Each row is a point on a tangle of strands that fork and nearly touch. The rows are in no order.
Two points are linked if the straight distance between their rows is under 86.4. Some points are linked to none.
kigos: | -23 |   4 | -18 | -10 |  -1 |  24 |  -9 |   5 | -20 |   5 |  -2 |  -8 |  21 |  -2 |  22 |  -9 |  -3 |   8 |  31 |  23 |   0 | -17 |   1 |  17 |  54 |  18 |   0 |  18 | -30 |  18 |
resid: |  30 |   3 |  20 |  -6 |  19 |  -1 |  12 |  -7 |  -5 | -25 |  -1 |  18 | -23 |  -5 |  17 |  -2 | -22 |  16 |  18 | -27 | -21 | -28 | -18 |  -9 |   1 |   4 |   2 |  10 |  -9 | -21 |
Nozu: | -13 |   6 | -25 |   6 | -19 |  21 |  22 |   2 | -15 | -14 |   8 | -42 |  15 |  17 |  39 | -11 |  10 |  11 |  20 |  19 | -11 | -27 | -29 |  12 |   1 |  12 |   0 |  -6 |  -6 |   8 |
Sepak: |  -7 |  -1 |   8 |  14 |   4 | -13 |   6 |  17 |  29 |   7 |  -8 |  17 | -31 | -12 |  -4 |  21 |  -7 | -19 |  14 | -11 |  20 |  -1 |  19 | -31 |  -3 |  11 |  -5 | -21 |  -1 | -23 |
Gil: |   1 | -17 |  -4 | -29 | -10 |  -3 |   4 | -15 | -30 |   9 |  15 |   3 |  14 |  16 | -23 | -26 |   7 | -17 |  15 |  11 |   8 |  12 |   6 |  -3 | -36 | -17 |   8 | -15 |  19 | -16 |
gam: |  24 |  12 |   7 |  -5 |   4 |  20 |  25 |  16 | -13 |   0 |   8 | -18 | -25 |  -6 |  -2 |  10 |  12 |   4 |  13 |   3 | -14 |   6 |   1 |  36 |  13 |  10 |  -9 |  14 |  21 | -20 |
Bev: |  23 |   2 |   2 |  -3 | -22 | -10 | -24 |  15 |  -3 |  31 |  -8 |  -9 |   7 |  -3 | -34 | -31 |  -3 | -17 | -11 |   5 |  15 |   1 |  26 |   1 | -21 |  -8 |  -8 |  -6 |  13 |  12 |
budod: | -14 |  15 |   4 |  18 |  -5 |   0 | -17 |  31 |  24 |   8 | -18 |  17 |  -6 |   8 |  -2 |   7 | -31 |  -9 |  15 | -15 |   5 |  27 |   5 |  15 | -16 | -27 |  -7 |  -8 |   2 |   1 |
nitig: | -14 |  -7 |  12 |  -7 |  15 |   1 |  17 |  15 |   5 |  29 | -22 |   5 |  -7 |   7 |   6 |   4 |  25 |  -2 | -28 |  18 |  40 |  13 |   2 |  -5 |   2 |   7 |   3 |  13 |  12 |  -3 |
sefu: | -19 |  31 |   2 |  25 |   6 | -15 |  -5 |   2 |  31 | -13 |   8 |  -9 | -10 |  -4 | -31 |  19 |   1 | -25 | -28 |  -9 |  14 |  35 |  11 |   4 | -25 | -12 |  -9 |  13 |  -3 |  -9 |
fifem: | -15 |  21 |   1 |  18 | -14 | -12 |  25 |   3 |  16 |   3 |   8 |  -7 | -31 | -14 |  21 |   2 |  -3 |  -4 |  27 |  20 |   4 |  -4 |   3 |   0 |  29 |  26 |  10 |  -8 | -16 |   7 |
kedo: |  30 |   0 |  -1 |  14 | -15 |  -8 |  -2 |   4 | -10 | -13 |  -6 |   0 |  -5 |   9 |  -8 |  -7 |  12 |  -3 |   9 | -28 | -30 |  30 |  -2 |  14 |  13 | -20 |  22 |   0 |  -2 | -18 |
pib: | -11 | -15 |  -8 |   0 |  22 |   8 |   7 |  14 |   1 |   5 |  -5 | -21 |  -1 |  16 |  20 |  16 |  30 |  13 | -23 |  35 |  19 |  -2 |  -8 | -23 |  -9 |  12 |  10 | -13 |   6 | -21 |
Mag: |  -3 | -17 |   6 |   5 |  12 |  13 |  -2 |   0 |  16 | -24 |  10 |  -9 | -11 |   7 |  -4 |  38 | -18 |  16 |   0 | -13 |  -5 |  26 |   6 |  -6 | -13 |   8 | -10 | -24 |  30 |  -6 |
Tonup: |  35 |   0 | -23 | -40 |  -1 |   0 |  -6 | -21 | -20 |  14 |  -1 |  25 |   6 |  20 |  -9 | -15 |  38 |   8 | -16 |  20 |  28 | -13 |   1 |  14 |  29 |  -1 |  21 |  -7 |  28 |   1 |
dob: |  -5 |  13 |  -2 |  -2 |  10 |  14 |  12 |  -4 | -28 |  -1 |  -1 |   5 | -25 | -24 | -12 |  -4 |  16 | -11 |  23 |   0 |  -5 |  -3 |  18 | -11 | -14 |  15 |  18 |   2 |  -9 | -28 |
mokal: | -38 |  -3 |  -5 | -28 |  20 | -11 | -15 |   4 |   9 |  47 |   5 |  10 |  32 |  10 | -12 |  -9 |  -3 |  -7 | -11 |  14 |  -2 |  -6 |  -1 | -13 | -16 |  -5 | -12 |   3 |  -1 |  11 |
Zom: |  23 | -11 | -10 |   3 |  -6 | -29 |   1 |  -7 |   4 |  17 |   3 |  -5 |   5 |  13 | -16 |  -3 |  17 |  -3 | -35 |   9 |   3 |  -1 | -11 |  12 | -28 | -33 |   2 |  21 |  16 |  -6 |
goza: |  -5 | -19 |  39 |  14 |   3 | -14 |   6 | -29 |   5 |   0 |   1 |  23 |  28 | -12 | -21 | -20 |   4 | -15 | -47 |   9 |  37 |  14 |  -8 |   9 | -12 | -22 |  -1 |  44 |   3 |  -4 |
pob: |   8 | -28 |  15 |  -3 |   1 | -22 | -26 | -20 |  -1 | -32 |  -1 |  -5 |   5 |  10 |  -9 |  -3 |  -3 |  -2 | -39 |  -9 |   9 |  25 |   9 |  -6 |  -6 | -23 |  -2 |   5 |  -4 |  14 |
lov: |  42 | -30 | -17 |   0 |  -4 |  -1 | -11 | -10 |   0 | -18 |  11 |  -1 |  -9 |  -9 | -20 | -37 |   8 |  16 | -20 |  -3 | -11 |  15 | -16 | -17 | -21 |   3 |  23 |   7 |  -3 |  11 |
redil: |   3 |   8 | -10 | -40 |  28 |  15 |  -9 |  27 | -12 |  14 |  12 | -10 |   3 | -11 |  11 |  -6 | -16 |  16 |   1 |  21 | -17 | -29 |  13 |   6 |   5 |   9 | -20 | -14 |   7 | -23 |
basop: |  28 |   8 |  14 |   4 |  -6 | -18 |   7 | -15 |  22 | -31 |  13 |  16 | -22 | -25 |  -3 |   3 | -33 |  -6 |  16 | -48 | -29 |  -6 |  -8 | -12 |   4 |   0 |   9 | -14 | -17 | -25 |
Fodu: | -14 | -14 |  11 |  16 |  26 | -12 | -13 |  20 |  14 | -22 |  -2 |  14 | -15 |  15 |   5 |   7 | -13 | -15 |  -7 |  -4 |   3 | -13 | -10 | -19 | -20 | -15 |  -8 |  18 | -25 |  -5 |
Tek: |  -7 |   2 |   5 |  -8 |  -4 |  -5 |   3 |   1 |   1 |  16 | -18 |  -5 |  20 | -25 |  -3 |  29 |  -9 |  -6 |   4 |   5 | -24 | -39 |  11 | -14 |   2 |   9 |  -9 | -25 | -17 | -23 |
Vug: |  15 | -16 | -31 |  -5 | -36 |   5 |  11 |   3 | -19 |  19 |  -6 | -32 |  15 |  16 |  14 | -10 |   0 |  -2 |  27 |   0 |   8 |   5 |  -2 |   9 |  57 |   3 |   6 | -10 |  19 |  -8 |
molod: | -10 |  10 | -23 |  16 |   0 |   7 |  -5 |  22 |  10 |  22 |   8 |  36 |   6 |   7 |   1 |  -8 |  -8 |   7 |  25 | -17 |   5 |   7 |   1 |  -4 | -15 | -26 |  -3 | -12 |  11 |   2 |
Zopaf: |  47 |   6 |  -7 |  20 |  -2 |  -9 |  -7 |   6 |  13 |   3 | -19 |  21 |  11 |  -3 | -10 |  -4 |  -6 |  10 |  -1 | -12 |  -7 | -23 | -26 | -10 | -24 | -12 |   1 |  21 | -16 |  10 |
kigi: | -13 | -33 |   5 |  -6 | -10 |  -1 |  -5 |  15 | -12 | -16 |  -9 |  -3 |  20 |  14 |  16 |   4 |   8 |  -3 |  16 |   6 |   3 |  41 |   6 |  -3 |  -3 | -24 |   6 | -35 | -15 |   5 |
keki: | -10 |  11 |  13 |   4 | -23 |   8 |  -3 |  13 | -14 |   2 |   7 | -24 | -15 | -33 |  -6 |   1 | -15 | -34 |  30 | -20 | -18 |   5 |  29 |  35 |  22 |   4 |  -9 |   2 | -16 | -14 |
Vute: |  -5 |   4 |   8 | -13 | -17 |  23 |  13 |   8 |  -4 |   8 | -25 |   0 |  27 |  -3 |  22 |  24 | -35 |   6 |  39 | -19 | -12 |  13 | -11 |  11 | -10 |   7 |   3 | -18 |   7 |  -5 |
zib: |  23 |   4 |  -5 |  10 |  -6 |  10 |   1 |  22 |  -7 |  -5 |   8 | -35 | -21 |   2 |   0 |  -7 |  10 |   4 |  -2 | -11 | -17 |  34 |  11 |  32 |  45 |  -1 |  13 |  14 |  11 | -13 |
Ses: |  20 | -13 |   9 |   1 |  28 | -10 |   0 |  -6 |  12 | -36 |   8 |  31 | -30 |   5 |   5 |   4 | -14 |   8 |   5 |  -1 |   8 | -30 | -18 | -16 |  -6 |  11 | -13 |  20 |  -5 |   5 |
Mumud: |  16 |  -6 | -18 |  26 | -15 |   0 | -13 |  -6 |  13 |   0 | -22 | -20 |  -2 | -23 |  -2 |   8 |  11 |  20 | -41 | -14 |  11 |  24 |  23 | -13 |  34 |  -1 |  -3 |   2 |  17 |  11 |
sig: | -10 |  34 |   0 | -12 | -15 |  -8 |  34 |  -3 | -13 |  14 |   4 | -27 | -28 | -11 |  23 | -22 | -11 | -15 |  30 |  16 | -11 | -21 |   7 |  24 |  31 |  18 |   1 |   2 |  -3 |  -5 |
zazig: |  -9 |  -3 | -13 |  -2 |   1 |   2 | -26 |  -2 | -28 |  -7 |  13 |  -2 |  21 |  18 |   1 |  -3 |   9 |  -5 |   7 |   3 | -22 |   5 |   3 |  11 | -14 | -14 |  -8 |  11 | -16 |  27 |
pudo: |  -2 |  31 |  20 |  -2 | -20 |   7 |  20 |   1 |  -6 |   6 |   8 | -22 | -16 | -20 |  20 | -19 | -25 |  -9 |  33 | -26 | -18 | -29 |  15 |  11 |  -2 |  15 |  -5 | -12 |  -7 | -20 |
Fizav: |  18 |  -9 |   5 |  -2 |  -2 | -17 |   1 |   5 |  25 | -12 |  -6 |  20 | -22 | -26 | -25 |  -3 | -12 | -18 |  -7 |  -8 |  23 |  23 |  18 | -21 |  -8 |  -7 | -14 | -20 |   0 |   5 |
Bafop: |  19 |  -5 |   1 | -18 |   7 | -30 |  -6 |  14 |  30 | -11 | -29 |   2 |  -3 | -28 | -13 |  -2 | -19 |  -6 | -28 |  20 | -11 |  25 |   4 |  -4 |   5 | -17 | -11 | -15 | -11 |   6 |
Fuf: |  -1 |   4 |  12 |  31 |  17 |  15 | -17 |   1 |   6 | -33 |   9 |  12 | -12 |  34 |   9 |  11 | -13 |  24 |  19 |  -8 |  -8 |  15 |  -6 | -16 |   6 |  -8 |  11 | -18 |   7 | -26 |
fof: |  24 |  -7 |  -7 | -17 |  -5 | -39 |  -3 |  -9 |   4 |  28 |  -1 |  19 | -14 |   2 | -26 | -20 | -13 |  -7 | -13 |   5 |  10 | -19 |  -3 |   2 |  -8 | -20 |  -1 |  12 |  26 |   0 |
rezad: |   9 |  14 |  -1 | -34 |  11 |  22 |  25 |  19 | -47 | -16 |   9 | -27 |  -9 |   0 |  21 | -20 |  16 |   2 |  14 | -16 | -22 | -15 |  -7 |  39 |  22 | -13 |  -6 |  12 |   6 | -27 |
Tokug: | -30 |  -6 | -40 | -25 | -13 |  13 |  31 | -10 | -30 |   6 |   0 | -26 |   4 |   3 |  24 |   3 |  22 |  -5 |  15 |  35 |  11 | -15 |  -8 |   7 |   8 |  20 |   3 |  -5 |   7 |  19 |
kuv: | -27 | -20 |  28 |   8 |   4 |  16 |  16 | -12 |   9 |  16 |   5 |  28 |  13 |   3 | -19 |  -5 |  24 | -12 |  -2 |  -4 |  28 |  -7 | -17 | -19 | -42 |   0 |  -2 |   7 |  14 |  -4 |
Guba: |   3 | -20 |   3 | -14 |  16 |   5 | -12 | -14 |   2 |   1 |   6 | -13 |  -8 |   9 |  -5 |  26 | -19 |  18 | -24 |  -1 |   2 | -18 |   6 | -10 | -11 |  20 | -21 |  -4 |  30 |  20 |
gunub: |   2 |  18 |  23 |  -3 | -13 | -24 |   1 | -21 |   8 | -21 |  10 | -21 |  -8 |  -5 | -16 |  34 | -10 | -31 |   3 |   2 | -22 |  -4 |   0 |  18 | -13 |   8 |   0 |  -6 | -16 |  -8 |
Fef: | -40 |   5 |   0 |   6 |  16 |  10 |  18 |  -6 |  20 |  14 |   7 |  33 | -12 |   8 | -11 |  14 |  22 |  -8 |   4 |  -5 |  -6 |  -5 | -27 | -18 | -29 |   9 |  -2 |  22 |  15 |   4 |
nedul: | -15 | -26 |  15 |   5 | -11 |  -9 |  19 | -44 | -17 |  -8 |  15 |  18 |  15 |   2 |   3 |  -8 |  28 |  -6 |  -7 |   3 |  15 | -15 | -18 | -16 | -33 |  -5 |  18 |   9 |  -7 |  14 |
ruz: |  18 |   3 | -33 |  -3 |  -2 |  -2 | -22 | -11 |  -8 |  -2 |  11 |  -6 | -11 |  13 |  10 | -32 |  16 |  18 | -17 |  18 | -14 |   4 |  -7 |  12 |  32 |  12 |  20 |   3 | -11 |  21 |
zoz: | -16 |  -3 |  -3 | -20 |   8 |  -4 |  20 |  12 |   3 |  19 |  -6 |  -4 | -21 |  -9 | -10 |  34 |  25 | -11 | -17 |  29 |  16 |  -5 |  13 |  17 |  -1 |  17 | -16 |  10 |  13 |  11 |
Mevi: |   8 |  15 |   7 |  -3 |  14 |   3 |   3 |  20 |  17 | -10 |  12 | -24 | -25 | -22 |  -5 |  23 |   4 |  -7 | -24 |  21 |  -3 |  -4 |  14 |  35 |  13 |  11 | -19 |  15 | -10 |  -6 |
zotu: |  19 | -23 |  10 |  15 | -27 |  -9 |  -3 |   7 |  14 | -21 | -18 |  -9 |  12 |  12 |   4 |  -3 |   0 |   0 |   5 |   4 |   0 |  18 |  -9 | -15 |  -7 | -14 |  14 | -43 | -21 |  12 |
seda: |  -2 |   2 |  23 |  23 | -12 |   4 | -13 |  13 |  26 |  -9 | -40 |  13 |  27 |   7 | -12 | -13 | -11 |  -6 | -22 | -18 |  28 |  29 |  -5 |  -2 | -28 | -33 |  -3 |   5 |   2 |  -3 |
pepi: |  -1 |  37 | -15 |  13 | -18 |   8 |  32 |  -3 |  -7 |  12 | -18 |  21 |   7 |  -3 |  21 |   0 | -12 |   9 |  53 | -23 | -18 |  -2 | -17 |   1 |   9 |  -5 |  16 | -18 |  12 | -17 |
sud: |  32 | -10 |  -8 |  -7 |   1 |  -4 | -11 |   7 |   6 |  -8 |   8 | -26 | -15 |  -3 |  11 | -32 | -12 |   4 | -21 |   6 | -27 |  23 | -13 |   8 |  -9 |  19 |  13 |   2 | -18 |  19 |
buru: |  18 |  -6 | -19 |  16 |  11 |   1 |  -3 |  -5 |  -9 |   8 |   1 |   6 | -26 | -28 | -10 |   3 |   5 |   1 | -15 | -33 |  -9 |   8 |  20 | -26 |  -6 |   4 |  13 |  11 |  -4 | -31 |
mokit: | -39 |  23 |   1 |  33 |  -4 |   3 |  -8 |  17 |  34 |  -1 |  -8 | -13 | -11 | -12 |   3 |  13 |  -2 |  -1 |  -4 |  10 |  13 |  21 |  19 |  -9 |  27 |  13 |  -3 | -12 | -15 |  11 |
Tebe: | -35 |   0 |  -7 |  23 |   1 |  10 |  -6 |  32 |  23 |  25 | -28 |  -5 |  26 |  -4 |  20 |   6 |  -9 |   6 |   8 |   2 |   8 | -10 |  -9 | -13 |  20 |  13 |  -8 |  -3 | -15 |  25 |
dun: | -12 |  18 | -43 | -34 |   9 |  15 |  24 | -13 | -48 |  -7 |  14 |   4 |  -7 |  24 |  28 |  -9 |  28 |  -2 |   8 |  20 |   2 |  -4 |  -8 |  -2 |  20 |   4 |  11 |  -2 |   7 |   7 |
Bis: |  10 |   1 |  -1 | -31 |  23 |  -3 |   6 | -15 |  -9 |  10 |  -7 |  15 |   6 |   7 |   7 |  -6 | -14 |   5 |  18 |   9 |  -3 |  20 | -13 |  -9 | -13 |   9 |  19 |  16 |  -5 |   0 |
zige: |  -9 |   3 |   8 |  21 |   2 | -11 |  -8 | -11 |  -3 |  21 |   4 |  24 |   4 |  33 | -13 |  -1 |  26 |  -2 |  -9 |  -7 |  15 | -25 |   8 | -17 |  12 |  -9 | -10 |  14 |  25 |   9 |
tegad: |  21 |  -9 | -16 |  20 | -27 |  -4 |  -6 | -16 |  -8 |   6 |   0 | -22 |   5 | -14 |  -1 |   8 |  10 |   4 | -19 | -39 | -15 |  11 |  13 |  -7 |  11 |  -1 |   9 |  -4 |   8 |  -7 |
led: |  25 | -29 |  -7 | -10 |  -9 |  -2 |  10 | -52 | -18 | -11 |  20 |  19 |  12 |   5 | -11 | -32 |  17 |  18 | -13 |   7 |  15 |  -7 | -24 |  -7 | -18 | -10 |  18 |   9 |  17 |  12 |
das: |  -1 |  10 | -14 |   4 |  -4 |  18 |   0 |  -7 | -27 | -18 |  18 | -19 |  24 |   5 |  16 | -12 |  10 |  12 |  19 |  -3 | -40 | -25 | -13 |   9 |  -3 |  -5 |   6 |  -9 | -18 |  -8 |
Pamo: | -12 | -17 |   1 |  -9 |  10 | -16 | -12 |   3 |  10 | -15 | -23 |   5 |   6 | -11 |   6 | -11 |  10 |   6 | -43 |  16 |   8 |  33 |  20 |  -7 |  10 | -29 |  -6 |  -1 | -13 |  23 |
renul: |   3 |  -2 | -27 |  -4 |  11 |   6 | -34 | -21 | -22 |   1 |  11 |  19 |   2 |  -7 | -21 | -22 |  24 |  15 | -16 |  12 |  -4 |   7 |  18 | -12 |  19 |   6 |  25 |  -7 | -12 |   0 |
pumu: | -17 |  24 |  -6 | -16 |  30 |   0 | -19 |  19 |  13 |  25 |  18 |   3 |  15 |   3 | -12 |  -3 | -31 |   3 |  -4 |  20 | -21 | -13 |   5 |   2 | -18 |   7 | -13 |   8 |   6 |  -9 |
vudu: | -14 | -10 |   5 |  -1 |  -9 |  -1 |  11 |  -5 |  -5 |  34 | -15 |  -4 |  -1 |   8 |  17 |   6 |  -1 |  -7 |   3 | -10 |  27 |  21 |  19 |  -5 |  -2 |   8 |   3 |  -1 |  28 |   5 |
Zuf: | -24 |  11 |  10 |  15 |  11 |  16 | -20 |   8 |  16 |  11 | -10 | -13 |  22 |  27 |  29 |   9 | -23 |  13 |   3 |   1 |  -1 |  -5 | -16 |  -3 | -14 |  30 |   2 |   9 |  -9 |  15 |
Kubuk: |   4 | -14 |  27 |   1 |  11 | -16 |   6 | -15 |  30 |   1 | -14 |  31 |  11 | -11 | -24 |   5 |   4 |   7 | -37 |   8 |  33 | -10 | -19 | -15 |  -4 |   0 | -11 |  21 |   5 |  26 |
sabo: |  19 |   4 |   7 |  27 | -10 |  -5 |  -2 | -14 |  23 |  -4 | -13 |  10 |  -1 | -14 | -12 |  20 |  23 |  12 | -32 | -10 |  24 |   3 |   3 |  -8 |   4 |   6 | -11 |  11 |   1 |  30 |
kemug: | -17 |  25 | -23 |  33 | -13 |  26 |  20 |  14 |   5 |  16 |  -5 |  17 |  12 |  14 |  15 |  21 |  14 |   9 |  32 | -15 |  -8 |  -1 | -13 |   7 | -13 | -12 |   6 |  -8 |  28 |  -1 |
bira: |  28 |  -7 |   1 |  15 |  -6 |   6 |  -8 |  15 |  19 | -10 |  -9 |  -6 |  29 |  12 |  -2 |  16 |  -4 |  22 |   0 |  11 | -14 | -14 | -27 |   7 | -22 | -10 |  -4 | -17 |   0 |   5 |
nevom: |  27 |   6 |   0 |  -1 | -12 | -12 |  -1 |  35 |  -7 |  10 | -10 | -13 |  -6 |   1 |  22 |  -5 |  -3 | -12 |  13 |   6 | -14 | -29 |   4 |  27 |  19 | -11 | -27 |   6 | -16 |   9 |
penom: |  11 |   5 | -35 | -30 | -31 |  -2 |   3 | -19 | -32 |  31 |   4 | -10 |  23 |  13 |   7 | -12 |  16 |   1 |  -5 |  10 |  12 | -17 |  10 |   5 |  38 |  -2 |  -1 | -14 |  38 |   3 |
Rabof: |  25 |  14 |  25 |   2 |  -7 |   0 |  11 |   5 |  37 | -30 |  10 |   1 | -10 | -33 |  14 |   4 | -35 |  -2 |  -1 | -46 |  -7 |  -1 | -11 |  16 | -15 |  17 |   0 | -15 | -36 | -17 |
vobe: | -29 |  -8 | -22 | -11 |  27 |   0 |   8 |  -8 |   4 |  -6 |  27 |  21 | -20 |   5 | -27 |  -4 |   3 |   4 |  -4 |  17 |  -1 | -20 | -27 | -22 | -33 |  -8 |  -5 |  29 |  24 |  -6 |
dod: | -15 |  21 |  14 |  21 |   6 |   0 | -13 |   3 |   0 | -17 |  29 |  -3 |  -6 |  23 |  13 |   2 | -12 |  11 |  16 |   7 | -26 | -24 |  -3 |   7 |   4 |  -9 |  -2 | -14 |  -1 | -13 |
fev: |  37 |   2 |   4 |  14 |  -3 |   4 | -12 |  12 |  32 | -18 | -28 |   7 |  15 | -14 | -24 |  -6 | -24 |  -5 | -17 | -24 |  11 |  13 | -19 |  -4 | -35 | -24 |   1 |  23 |  -9 |  -7 |
kosi: |   8 |  24 |   2 |  49 |  -2 |   0 |  -2 | -13 |  26 |   5 | -13 |  14 |   7 |  14 |  -2 |  13 |  10 |  19 | -14 | -17 |  12 |  23 | -12 |   1 |   6 | -10 |  15 |  27 |  -3 |  13 |
vifo: | -27 |  -5 |  11 |  -6 |   2 |  15 |  -3 |  -4 | -17 | -24 |  24 | -23 |  -6 | -21 |  34 |  -5 |  -3 |  13 |  22 |  -4 | -22 |  -9 |   9 |  33 |  32 |   7 |   0 |  15 | -39 |  15 |
Kuru: |  -5 |  -5 | -21 |  -4 | -10 |  15 | -26 |   9 | -22 |   1 |  -5 | -13 |  17 |  12 |   2 |  -6 |  -5 |   6 |  21 |  12 |   6 |  16 |  16 |  15 |  62 |   7 |  -6 |  -9 |  -5 |  12 |
Vesi: |   0 |  31 |  28 |   2 | -15 |  10 |  10 |   7 |   9 |  13 |  -1 |  -8 |  12 | -40 |   2 |   3 |  -6 |  11 |  21 |  -7 | -18 | -46 |  12 |  10 |  12 |  13 |  -8 |  -6 | -27 | -19 |
Neviv: | -21 |  -7 |   4 |   4 |  -9 |   0 |   1 | -20 | -13 |  -8 |  16 |   9 |  23 |  36 |   2 |  -6 |  15 |   1 |  18 |  14 |  12 |  29 |  -3 |  -7 | -17 | -21 |  13 | -27 |  13 |  -5 |
muza: |  21 |  -1 |   7 |  16 |  -2 |  24 |   3 |  19 |  21 | -37 |  14 | -14 | -19 | -30 |  27 |  -5 |  -2 |  12 |   6 | -31 | -11 |  10 |  -5 |  15 |   8 |  25 |  -2 |   0 | -30 |  14 |
gen: | -23 |  -6 |  -7 |  25 |  21 |   8 | -26 | -14 |  -6 |   0 |  11 |  30 |  -2 |   7 | -23 |  -2 |  26 |  15 | -19 |  -7 |  11 | -15 |  14 | -30 |  -2 | -11 |   3 |  18 |   3 |  -1 |
rur: | -11 |  -1 |  -6 |  -7 |  -4 |   8 | -11 |  -6 | -11 |  -2 |  14 | -20 |  -7 | -36 |   4 |   5 | -19 |  -3 |   7 | -22 | -36 |  16 |  20 |  26 |  21 |   9 |   1 |  10 | -16 |  13 |
bitik: | -21 |  29 |  -8 | -30 |  23 |  15 |  28 | -18 | -53 | -19 |   7 |  -4 | -14 |  -5 |   7 |  -8 |   6 |  -6 |  16 |  16 | -17 |  -9 |  -4 |  -6 |   0 |  15 |  12 | -11 |   1 | -20 |
sok: |  -1 |  -5 |   1 | -12 |  13 |   0 |  -5 | -15 |   5 |  18 |  -2 |  17 |   4 |  31 |  -6 |   1 |   5 |  23 | -21 |  15 |  18 | -43 | -10 | -25 |  13 |  24 |  -4 |   2 |  31 |  15 |
tevo: | -10 |  10 |  27 |  -3 |   7 | -14 |   3 | -10 |  24 | -12 |   4 |  20 | -24 |   3 | -16 |  26 | -38 | -19 |  27 | -16 |  15 |  -3 |   1 | -18 | -17 |  23 |  -3 |   0 |  12 | -16 |
Sim: | -10 |   2 | -18 |  -6 |   5 |  -9 |   3 |  30 |  22 |  25 | -25 | -19 |  10 |  -6 |  25 |  -6 |  -9 |  10 |  -8 |  35 |  14 |   5 |  -8 |   8 |  20 |  12 | -10 |  -2 | -12 |  28 |
Kuget: | -24 |   6 |  23 |  -7 |  10 | -15 |  18 | -20 |  -2 | -27 |   7 | -10 | -26 |   7 |  13 |  34 | -18 | -25 |   8 | -10 |  -7 | -12 |   0 |   0 |  -4 |  16 | -12 |  -3 |   2 |  -3 |
san: |  16 | -13 | -12 | -20 |  13 |  18 |  -6 |  28 |  -5 |   1 |  -4 | -19 |  11 |  -9 |   2 |  11 |  12 |  26 | -16 |  38 |  -4 | -12 |   3 |   3 |  25 |  14 | -11 | -20 |   8 | -19 |
govof: | -15 |   4 |  20 |  22 | -22 |  -6 |  -2 | -16 |   8 | -12 |  21 | -10 |  -2 |   9 | -32 |  31 |  13 | -29 |  -9 |  -6 |  15 |  21 |  16 |  11 | -25 |  -4 |  -5 |  -2 |   9 |   7 |
rerav: |  -7 |   0 |  11 | -15 |  -5 |  -8 |   2 |  -8 | -25 |  25 | -14 |  15 |  15 | -25 | -27 |   6 |  16 | -18 |   4 |  10 |   1 | -13 |  19 | -13 | -16 |   7 |   8 |   3 | -22 | -13 |
Piri: | -36 | -31 |  22 | -32 |  23 |  -8 |  -6 |   3 |   6 |  12 |   5 |  29 |  18 |  26 |  -9 |  -1 |  -7 |  -9 |   3 |  25 |  17 |  -5 |  -8 | -13 | -12 | -13 | -17 | -10 |   1 |  23 |
vubu: |  10 | -26 |  15 | -19 | -18 |  -6 |  -3 |  -6 | -26 |  34 |  -2 |  -5 |  25 |   4 | -11 | -25 | -11 | -22 |  -1 | -17 |  20 |  28 |  25 |   4 | -15 | -14 |  -2 |  -9 |  28 |   0 |
bipi: |  12 | -23 |  13 |   0 |  14 | -13 | -29 |   2 | -25 | -22 |   3 |   2 |  -9 |  28 |  -4 | -12 |   8 | -15 |  -4 | -10 |  -1 |   9 |   3 |  -4 | -11 | -20 |  -2 |  16 | -24 |   9 |

A fork is a point with three links, a tip a point with one. Leave the first point through the second and follow the links. Name the first fork or tip that comes.
vubu / Gil -> Vute
sefu / govof -> bipi
Tonup / penom -> pudo
vobe / Fef -> das
seda / fev -> vubu
Fuf / Mag -> vobe
Pamo / Bafop -> sefu

Follow the links from the first point to the second, and from the first to the third. Name the last point that the two ways share.
nitig / Fuf / muza -> das
resid / Tebe / rur -> pudo
Tonup / Sim / Nozu -> pudo
sud / Tebe / resid -> das
pumu / gen / kemug -> nitig
pepi / Piri / kosi -> nitig
Pamo / Mumud / Kuru -> dob
mokit / Bafop / muza -> bipi
